Points, in no order, along strands that fork, close into loops and pass close to each other.
Two points are linked if the straight distance between their rows is under 85.3. Some points are linked to none.
neril: [ 25  11  33  23  15   1 -20 -42  22  16   0   1 -42 -31  47 -22 -25  -1
 -29 -14]
Ziki: [ -7  36 -36  23  -3 -40  20 -17   1  39 -33 -19  22 -34 -43  24  -6  63
  40  28]
leb: [-10  17  59 -22 -75   3 -21  -3  13 -10  72 -41 -23 -44  19   4  26 -32
 -20 -10]
Dek: [ 13   0 -44  28  63 -34  16 -25  23  31 -54 -22   4 -12  40  15 -19  30
 -19  15]
nuzik: [ 15  -3   7  34  39  30 -36  -6  10   9 -40   6 -32  16  26  -6 -11  19
 -36 -18]
mibi: [ 36  16 -36  32  38   4  14 -19 -30  -4 -69  -6   0   4  -8  24   4  41
  -7 -14]
mik: [ -7  13  -4  -9   8 -24  11 -32  11  34  -4  -2 -20  31  27   5   3 -21
 -24   7]
rab: [  5  15  14  -3 -16  -1 -45 -57  68  60  19 -16 -38 -26  39 -12 -17 -10
  -7   2]
vabi: [ 10 -21  51  -6  10  80 -33  46  17  19  37  14 -16  22  -7 -29  -2 -51
   9  -1]
gumo: [  5   0 -31   5   5 -64  21 -20   6  22 -31 -28 -58 -40  64  38 -13  22
 -26  -2]
nebu: [  7 -34   0  11  -1  -5   5  22 -43 -52  18   8  16  21  33 -22  42 -51
  16 -29]
Zikif: [ -5   9 -11   6  25 -46  38 -29  -5  21 -21  -3 -11  12  25   1   4   3
  -5   7]
letin: [  2   1  13   8  -8 -35  35   3 -39 -30 -25 -24   1  -6  -6  -1  33   2
   3 -20]
gegip: [ 23   3  18 -21  24 -27   2 -47   0  12 -32 -14 -20 -43   8  17  -7  23
 -21   0]
gadad: [-15  10  25  -3 -24 -38  39   7 -26 -41  -6 -36 -30  -2  20  11  35  -8
 -21 -19]
Fimun: [-27  31 -25 -27 -13   5  21 -11  15  20  17  16  49  16 -60  12 -21  25
  17  33]
lesi: [-20  -4 -31 -14   9  25  -1  41  31   6   2  40  30  42 -49 -18 -33  15
  19  12]
zuku: [ 20 -47 -13  14  38  37  -1  17 -52 -16 -21  26  16  20 -20 -18  14 -44
  -2 -26]
Soki: [ -5   6 -26   3 -20  12   7  52 -60 -83  49  -1  56 -20  -2  24  10 -34
  17  21]
bamuf: [ 18  17 -21   7 -32 -19  36  37 -70 -85  29  -8  51 -18   3  22  23 -13
  32   2]
Faf: [ 14   2   6 -41 -50 -54  25 -21 -17 -12   4 -32 -52 -38  34  34   5  38
  -1 -27]
Malo: [ 32  20 -24  -8  21 -11  30 -28 -54 -11 -53 -17  -3 -21 -20  35  13  45
  -1  -1]
vefez: [ 15 -13  -4  32  15  37 -21   3 -20 -37 -27  20 -16  32   7 -11  -1  10
 -25 -35]
lik: [ 13  15 -54  12  13 -43  61 -28 -22 -18 -24   9   6  -2   8   5  27  60
  14  15]
Vumib: [  8 -26  32  14   6  58 -61  33  26  -1  -3  15 -38  26  -3 -40 -11 -36
  16 -18]
Soduk: [-13 -20 -39  37  20  17  10  50 -26   3 -28  16   7  57 -31 -27   7 -11
   1 -15]
zuliv: [-17   2  22  -4   8   9 -15 -16   7  31  -8   5  25  -7 -45  31 -25  33
 -13   6]
fuzez: [  6 -11  -2 -24  11  25   8  58  45  23  13  50  38  35 -50 -25 -43  39
  43   3]
malel: [  8  12 -26   7  46  -4   7  -7  51  70 -39   4  36 -23 -23  18 -47  66
   3  34]
nulo: [ 16  12 -10 -12  22 -35  29 -46 -22  10 -44 -14 -24 -45   8  47   4  37
 -26  -1]
Kota: [ -9 -31  52  -7 -23  14 -47 -29  27   2  34  20  -3   1  15  -7  -1  -4
   4  -2]
gor: [-25  22 -45 -14  -6  16  15   9  24  27  -1  32  38  12 -64  -3 -18  24
  47  29]
fam: [ 15 -22   1 -16  28  42  -7  30 -45 -21 -19  10  26   0 -39 -17   5 -44
  10  -6]
lovo: [-10  19  -3  21  -2 -31 -11 -33  49  62   4 -35 -23 -16  49  30 -21  20
 -42  11]
Silom: [  8   1  10  -4  39  15  -8 -21  16  32 -35   9  18 -14 -25  18 -37  24
 -26  10]
Demim: [  4  18 -33   2   1 -29  -1 -35   8   7 -35 -38 -56  -7  48  34 -21  20
 -33 -14]
noz: [ -9  19 -42 -21 -10 -12  42  -1 -44 -36  -4  -4  -3 -12 -42  20  17 -15
   5  10]
fufe: [ -2 -15  39  24   2  27 -25 -16  10  -8   4 -15 -75 -14  28 -42  18 -43
 -19  -8]
fad: [ 28  -8 -14  -5   0 -16 -22 -27   6  -8 -35 -25 -79 -18  67  17   3   7
  -8 -28]
mep: [  7 -23  18 -10   2 -25  27   4 -57 -37  -9 -20  19 -10 -18  -3  50 -11
  22  -1]
vud: [-27 -14 -22  13  12   6 -13  32  41  24  -4  36   1  35 -25 -18 -38  15
  -9   4]
Sif: [ -4  14 -23   8  15  13  46  49 -20  -5 -17  -1  58  22 -56 -27  12 -20
  42  17]
Zop: [ 14 -28   1  34   5  14  -2  46 -36 -57  25  28  47  12  16 -23  16 -43
  15 -16]
pafo: [-19  27  24 -34 -34  42 -35   3  39 -15  47   8   7  15  -9  -1 -13 -36
   3   3]
dod: [-18 -19 -39  10   8  48   1  86 -26 -29   7  13  64  48 -30 -16  16 -26
  26   5]
gitaf: [-13   0  20  26  27  19 -12  34  54  41  21  47  -7  45  -2 -41 -44  16
 -17 -12]
gad: [  9 -16  50  -8   3  52 -37  -1  -1   5  41  -2 -20 -12  -1 -27   4 -63
   1   4]
mukeg: [-13 -14 -33  29  26  -5 -17   0  11  21 -14  33  -6  47  18   2 -31  25
  -4  -5]
Nek: [  2  27  63 -24 -50  32 -24  -7   7 -30  75 -35   4 -25  22   4  33 -53
  -9   5]
Topa: [ -6 -12  48  10  -5  39 -40  52  57  39  42  36 -11  36  -1 -34 -37  11
  -5 -12]
famad: [ -1  13  50   4 -19  66 -51  -8  53  41  56   8 -56  30  19 -31   0 -18
 -18   6]
demel: [-21  19  40 -21 -40  52 -34  27  31 -33  70 -20  16   0  20 -11  17 -56
   5  13]
Tenen: [ -7 -11  -8   6  37   7  -2  13  65  96 -18  21  27  -9 -12  25 -60  70
 -14  20]
ror: [ 26   4  -7 -11  42  -7   1 -38   8  -4 -42   9  -1 -26 -18  -3 -31  14
 -17   0]
keb: [-21  -1  49   5 -17  41 -32 -17  69  63  55   5 -26  19  12 -29   1  -5
 -24  11]
Pode: [-26 -21  52   9 -31  39 -44  43  42  33  68  32   2  27 -12  -9 -24 -12
 -10  -4]
fofib: [ 23  -7 -48  17  -4 -40  41  -1 -64 -24 -56 -25 -13  16   7  10  43  49
  18 -28]
suv: [ 20  11   5 -22 -17  23 -28  18 -15 -53  20 -16   9 -16   2 -13   3 -67
  26 -25]
telo: [  9  17 -38  -3 -14 -19  62   7 -79 -55  12  -6  29 -17 -19  17  35   2
  29  16]
Naped: [ 10   2   8  -2   3  11  -8 -11 -18 -26 -18  14   6  28  -5  -2   1  -2
  -9  -4]
bib: [ -8  -2 -21   8  28  11 -26 -10  66  79 -19   6   3 -22  17  41 -73  47
 -36  22]
Vukim: [-27 -10 -33   2   7  32  26  77 -10   3   8  13  72  33 -59 -18  14 -15
  45  36]
kemip: [  1  21  14  -4 -33 -77  39 -51  -1  36  13 -24  -8 -53  32  36 -14  42
 -29  -9]
Zomet: [-15 -23  58   2 -34  13 -37 -13  26 -27  37   8 -12  -4  32 -29  24 -14
   9  -7]
tagur: [ 19  12 -78  40   0 -33  57  -4 -37 -23 -56  -2   0   5  -2  -4  46  65
  37 -16]
dimi: [-28 -22  19   3  -6 -11  24  16 -14 -37  29  15  66  -3 -25  -9  22  -3
   7  28]
biz: [-18  27 -11  10 -13  -5  16 -17  -6  23  -3   6  28  13 -35  31 -19  41
  -2  27]
Voka: [  4 -10   5 -18 -14   3 -24  11   0 -62   1   7 -10 -18   6 -26   9 -44
  16 -21]
Feb: [-21   5  31 -25  -7   4 -21 -18  60  54  33   3   6  26   7 -26 -17 -14
  -8   7]
kor: [-43  16 -14 -31 -50 -11 -11  16  20 -31  37 -20  40   3 -23   7  17 -14
  11  21]
Veg: [-13 -32  29  -6 -27  33 -51   2  18  20  42  41  -1   6  -3  -4 -16  -2
   6  -4]
Rusa: [ 11  24  -4   2  25  16  13   8   4 -19 -20  13  31  23 -16 -29 -13  -4
   6  -2]
lagu: [-34  18   3 -37 -21  13  -2  32  10 -38  42 -28  46  -6 -25   3   9 -45
   4  21]
Vulu: [-13 -14   6  20   6  18  10  35 -22 -40  40  48  64  -3 -37 -10  -1   1
  12  17]
fub: [ 10 -11 -58   9  26  16  10  12 -10  38 -34  39  15  55 -32   4 -18  14
  45   4]
pedib: [ -6  28 -35  21  27 -23  17 -20  37  51 -39   6  42 -27 -41   5 -25  70
  16  45]
sinon: [-28  11  -9 -23 -18 -26  31 -17 -18 -22  17  -8   8 -25 -32  11   6  -5
  -9  15]
rubi: [ -1   0 -43  13  20 -40  35 -25   2   7 -37   6   8  11  -5   6  17  40
   4  26]
baki: [ -5  19  48 -13  -7  35   0   1 -31 -29  36  -6  20  -8 -15  18   2 -44
 -21   5]
lugof: [ -1  15 -72  -4  14  -6  15 -11   8  44 -23  29  24  18 -28   9 -26  21
  40  20]
peg: [ 26  17  20   3  -4   0 -39 -59  53  29   2  -9 -47 -33  39  -3 -20   8
 -32  -8]
Gevod: [ 19 -39 -11 -34   8 -42  39 -24 -34 -23 -32 -20 -65 -21  43  17  28  13
 -17 -25]
ruv: [ 20 -17  38  14  25  32  -6  -9 -19   7  -4 -13 -43  22  25 -26  23 -41
 -14 -16]
Veru: [-14  -1  17 -11  14  -3 -13 -16  41  40   8   8 -18  24  17 -13 -16  -4
 -24   0]
latek: [-11 -21   3   8  -1  24 -45  30  10 -34   4  26  -8  15  -6 -34 -11 -33
  17 -22]
pog: [ 26   6  14 -34 -11  -2   1 -37  16   7  -4 -44 -97 -21  67  18  23   3
 -25 -25]
timu: [-16  12  29 -42 -22  43 -33  41  16 -36  65 -24  54 -14  10   3  10 -56
  -4  37]
dibo: [ 14   9 -53  36  19  -6  49   6 -52 -22 -21  24  35  -7 -42 -11   9  26
  23   6]
Gak: [-15  14  45 -17 -39 -14  -1  -2 -11 -41  15 -46 -60 -17  22  -3  31 -18
 -22 -17]
vavu: [  2 -14 -13 -20  10  36 -18  49 -38 -44   0  -5  25   5 -20  -6   1 -75
  17 -11]
Lof: [  5  23 -47  -2 -15 -55  42 -40 -16  26 -15   3   7 -56 -31  21   3  42
  34  24]
kego: [ 23   9 -10   9  55  19   1 -10  13  54 -46  16  31  -8  -8  22 -38  48
   3  21]
fitu: [ 10  19  33 -11 -38 -64  21 -34  14  10   1 -34 -33 -48  41  21   1  42
 -26 -23]
vagap: [ 16  14  18 -21  -6  -5 -21 -64  38  19   2 -33 -74 -48  47  22  -2  20
 -36 -12]
Vog: [-23 -13  35 -12 -11  22 -27  57   8  12  44   3  56  23 -25   4  -4 -47
  31  17]
kod: [  0  -9   2  17   9   9   6  26 -22 -38  37  53  43   9  -8 -26 -24 -20
  26  -5]
Sitem: [-33 -15  10 -21 -34  -1 -28  -1  25 -40  21   9  27  26  -5  -5  23  -3
  18  13]
fava: [  2 -21  25   0  35  32 -29 -12  38  35 -22  20 -16  15  20 -23 -20   5
 -19  -2]
beli: [  7  -2 -17  -6   0  22  -2  66 -39 -79  10 -28  44 -17 -22  12  25 -57
   8   8]
saneg: [ 17 -17   1   4 -12 -14 -25  -1 -33 -21 -40 -23 -41  23  22   0  31 -22
  12 -31]
rap: [ 25 -14  11  -4 -11 -16 -31 -20  -4 -12 -30 -20 -62  -1  41   3  15  -9
  21 -33]
Guguf: [ 16 -33 -24  -3  -8 -10  -6   7 -43 -34 -17  -6  -5  45  10  -4  42 -37
  21 -31]
Luf: [-10 -16 -32   5   6  20   1  49 -20 -39  -3  26  31  63 -27 -19  15 -20
   8  -4]
koriz: [  8 -22  24 -13   9  -4  27   4 -39 -47   9  -5  55  -1 -17 -11  34 -29
  20  14]
Sunup: [ -1  11 -14   7 -24 -75  30 -41  -8  41   3  -4   8 -35   6  31  -4  49
  -1  17]
Megud: [ 20   1  10 -50 -49 -63  48  12 -37 -25 -15 -35 -54 -38  27  20   6  54
   6 -42]
tiba: [-18  29  33 -15 -60 -24 -10 -15  -1 -15  28 -36 -35 -26   4  17   9 -14
 -14 -14]
nanu: [ 23 -21 -38  30  24   7 -12  19   5  37 -35  34  18  44   7  -5 -23  22
  22 -13]
zened: [-27 -14 -25  36  16 -10  27  27 -31   0 -21   5   6  25 -30  -3   2  -4
 -10   4]
goga: [ -5  14  -7  25  14   7 -36 -28  69  81   4 -17 -28 -26  30  28 -50  14
 -51   5]
Vozo: [ 25 -22 -15 -19   0 -46  48 -12 -52 -29 -46 -16 -44  -7  29  22  39  40
  10 -28]
tabam: [-20   7 -38   3  -7 -45   0 -44  44  65  -6  -3  -7 -21  20  38 -32  35
 -39  15]
kot: [-15  11  31 -20 -31 -25  -4 -27  -6  -9  16 -16  -6 -28 -15  13   2   1
 -23   1]
mun: [ 18 -25  46   2  11  38 -15  -9 -27 -23  33   8 -18  -3  24 -31  32 -74
  -5  -5]
nesar: [-41   0 -26  24  -3 -29  15  28 -25  16   2  18   7   4 -44  -7 -10  -1
  11  26]
muzu: [ 25   8  39  41  20 -24  10 -31  14  -8 -28 -22 -47 -23  59 -15   8  13
 -37 -25]
tibo: [  4   8 -16   0  30  -2  22  16  -7  -2 -34   2  46  11 -42 -46  11 -14
  29  15]
bika: [ 10  13  56   7 -15  12 -20 -42 -13  31  36 -20 -55   0  33   8  17 -28
 -23   0]

A fork is a point with three links, a tip a point with one. Leave the first point through the second and follow the links. Name the first fork or tip that comes.
Soki, bamuf: tiba
tibo, Sif: nesar
Vozo, fofib: Veru
fufe, ruv: vavu
pedib, Ziki: Megud
gadad, letin: fad
Voka, latek: fufe

Name the points in between on the shortest way along the links from the first point to the second, in order.
kor, gadad: lagu timu demel Nek leb tiba Gak
Feb, Gevod: Veru mik Zikif rubi lik tagur fofib Vozo
nulo, Veg: gegip ror Silom zuliv biz Fimun gor lesi vud gitaf Topa Pode
zuku, kor: fam vavu beli Soki bamuf telo noz sinon kot tiba leb Nek demel timu lagu
demel, Demim: Nek leb tiba Gak gadad letin mep koriz dimi Vulu kod Zop nebu Guguf saneg rap fad
